Points on a hilly landscape, in no order, each with its height.
A ball rolls from a point to whichever of its 4 nearest points has the largest drop for the distance, and stops where none of them is lower. Distance is the straight distance between rows; heights are no part of it.
z_671 (h 24.8): [ 31   6  44  28  -1  -4   2 -22  -8 -27  -5   8]
z_24 (h 82.7): [ 13 -21  -4  18  13  -3  -1 -28   1 -11   3  -5]
z_794 (h 63.6): [  3  -2 -26  34  15   7   1 -12  -8   9  16  -1]
z_156 (h 48.0): [-21   3 -33  -4 -17  -3  -6  18  10  31  14   3]
z_28 (h 7.6): [ 24 -11  18 -33 -23   4   5 -32  27  -7 -18  14]
z_847 (h 81.2): [ 14  -8  -4  31  25   6   1 -19  -4  -5   9 -19]
z_144 (h 20.3): [  5   5   0 -41 -14   6  -8   6   9   2 -17  -6]
z_838 (h 15.0): [  6  19  37 -29 -25  -9   1  21  -1 -20 -25   8]
z_392 (h 13.3): [-26  11 -20  25   3   2   5  28 -21  14  40 -10]
z_832 (h 33.3): [-34  -3 -41 -15 -17   6  -3  25  10  35  40 -12]
z_103 (h 22.0): [  0  -7  -9 -19  -4   4  -6  -1  13  10 -16   1]
z_85 (h 38.1): [-3 -8 -3  9 10 -5 -8 -3 -5 -3 -2 -8]
z_548 (h 52.7): [ 14  19  25  39  22   9   8 -20 -10 -14  10 -26]
z_764 (h 34.9): [ 12  16  27  25  12   3   6  -2 -13 -24  10 -21]
z_914 (h 38.2): [-21  24 -12  34  14   7  10  34 -32   3  31  -4]
z_63 (h 12.3): [ 21 -13 -12 -58 -13   8  -5 -22  25  -3 -19  15]
z_312 (h 53.7): [-23  12   6  -8   8 -10  -5  30 -19  -4  -1  -8]
z_368 (h 40.1): [ -7   7 -23  28   1  -2   1  16 -11  14  26   2]
z_247 (h 20.6): [ 10  12  49  -3 -18 -14  -4   9  -3 -23 -24   7]
z_583 (h 38.7): [ -9 -10 -28   1  -3   2  -5  -1  10  22  -2   6]
z_379 (h 80.7): [ 10 -38 -28  29  11   7   6 -27  10   3   7  16]
z_516 (h 62.4): [-17  30   3  46  31  16  11  20 -26   2  19 -15]
z_848 (h 33.4): [-33   4 -20   4  -8  -3  -1  40 -14  23  30   0]
z_158 (h 51.6): [-32  23  -5  18  11   7   5  40 -43   3  31   6]
z_563 (h 51.5): [-20  17  17   1  14 -10  -2  31 -36 -16   5 -13]
z_849 (h 18.9): [ 13   0  41  -5 -18  -9  -7 -10   6 -13 -27  13]
z_486 (h 8.5): [  8  12  31 -30 -18  -6  -3   4   9 -10 -20  -2]
z_449 (h 24.0): [  7 -20 -25 -21   4   9   2 -24  26  13 -17  16]
z_793 (h 5.8): [ 11  -2  22 -28 -15  -6  -3 -16  21 -10 -22   9]
z_726 (h 73.1): [ -1  19  10  53  28  22  13 -13  -7  -3  13 -23]
z_837 (h 44.5): [-12  23 -10  38  19   6  10  21 -20   7  28  -4]
z_818 (h 43.6): [-23   8 -13   3   1  -9  -5  34 -10  17   6   2]
z_228 (h 24.2): [  9   0  24   7   0 -13  -3  -7  -5 -21  -2 -12]
z_31 (h 28.9): [  1  11  27  11   3 -12  -1   7 -16 -27   7 -15]
z_894 (h 75.1): [ 15   4   3  45  33  19   8 -27  -5  -3  11 -24]
z_874 (h 30.1): [ -7 -11 -17   2   5  -3  -9  -8   6   7  -7   1]
z_417 (h 30.7): [  5   6   6  10  11  -8  -4   0 -11 -13   2 -14]
z_625 (h 18.8): [ 25   6  55   0 -10 -15  -5  -7  -2 -18 -30  15]
z_537 (h 25.7): [-12  20  23 -32 -12  -6  -1  27  -5  -8 -14  -7]
z_586 (h 8.6): [ 29 -11  42  18  -8 -14   1 -23  -4 -22 -12  10]
z_513 (h 46.9): [ 10   1 -33 -62 -12   2  -7   6  10   4 -14  16]
z_533 (h 47.3): [ -9   1 -14   2   3  -4  -9  16  -4   9   0  -3]
z_981 (h 15.7): [ 10 -46 -14  -4   9   5  15 -34  32   3 -12  10]
z_936 (h 17.2): [ -6  -5   5 -16  -6  -6  -8  -2   9  -1 -16  -4]
z_514 (h 6.7): [-30  -9 -41   5  -9   1  -3  17   8  37  46 -12]
z_242 (h 87.3): [ -4 -22 -45  20  -7   1   4 -17  13  22  23  17]
z_658 (h 13.4): [ 19 -31  16  -9  -9   0  10 -35  25 -13 -16  14]
z_743 (h 15.6): [ 12  -7 -17 -39  -2   9   0 -13  19   8 -20   8]
z_951 (h 42.0): [-20  19  31 -13  -5 -14   2  25 -21 -18  -2 -11]
z_967 (h 11.4): [-11   9 -40 -33 -22  11  -4  22  13  35  21  11]
z_831 (h 19.9): [ 12  -8  30   0 -14 -15  -4 -19   5 -10 -15  -1]
z_712 (h 75.5): [  6 -20 -21  26  17   4   5 -27   2  -1   5   4]
z_638 (h 33.8): [  6   6 -20 -49 -14   5  -8  12  10   7 -20   8]
z_41 (h 75.4): [ -4  21   2  26  23   7  10  15 -24 -10  11 -19]
z_841 (h 8.0): [ 18 -11   6 -36 -15   5   0 -22  22  -4 -20   8]
z_47 (h 8.7): [ -8  10 -28 -34 -16  14  -4  30   4  25  -2  15]
z_204 (h 57.6): [-28  22  11   6  19   1   4  38 -43  -7   7 -11]
z_262 (h 16.9): [ 25 -13  47   7  -5 -15  -2 -22  -1 -16 -30  17]
z_790 (h 10.5): [ 21 -39  11 -23 -12   5  10 -37  39  -8 -18  17]
z_973 (h 74.0): [  7  -6 -24  50  19  16   9 -28   0  13  21   1]
z_560 (h 44.4): [-26  20  10 -33  -6  -5   0  33 -17  -4  -6  -9]
z_989 (h 12.6): [ -2   5  21 -18  -8 -10  -9  11   7  -9 -14  -8]
z_862 (h 37.1): [  4  -4 -34 -30  -5  10 -10   1  17  24 -12  17]
z_823 (h 51.1): [ -5  -3 -21  24   8  -3  -7   4  -7   6  12   1]
z_400 (h 79.5): [  8 -20 -37  48  12  10  10 -30   7  11  31  11]
z_378 (h 22.1): [ 17 -17  32   6  -7 -15   3 -31   6 -14  -9   4]
z_787 (h 8.1): [ -4  16   9 -44  -9  -4  -3  20   6  -5 -15  -5]
z_26 (h 22.8): [  1 -22 -18  -9   7   0  -4 -23  20   9 -11   2]

Where does a ball stop that starts at each point below?
z_849: z_586
z_242: z_793
z_247: z_793
z_726: z_586
z_838: z_793
z_204: z_586
z_312: z_787
z_533: z_793
z_516: z_392
z_818: z_392
z_417: z_586
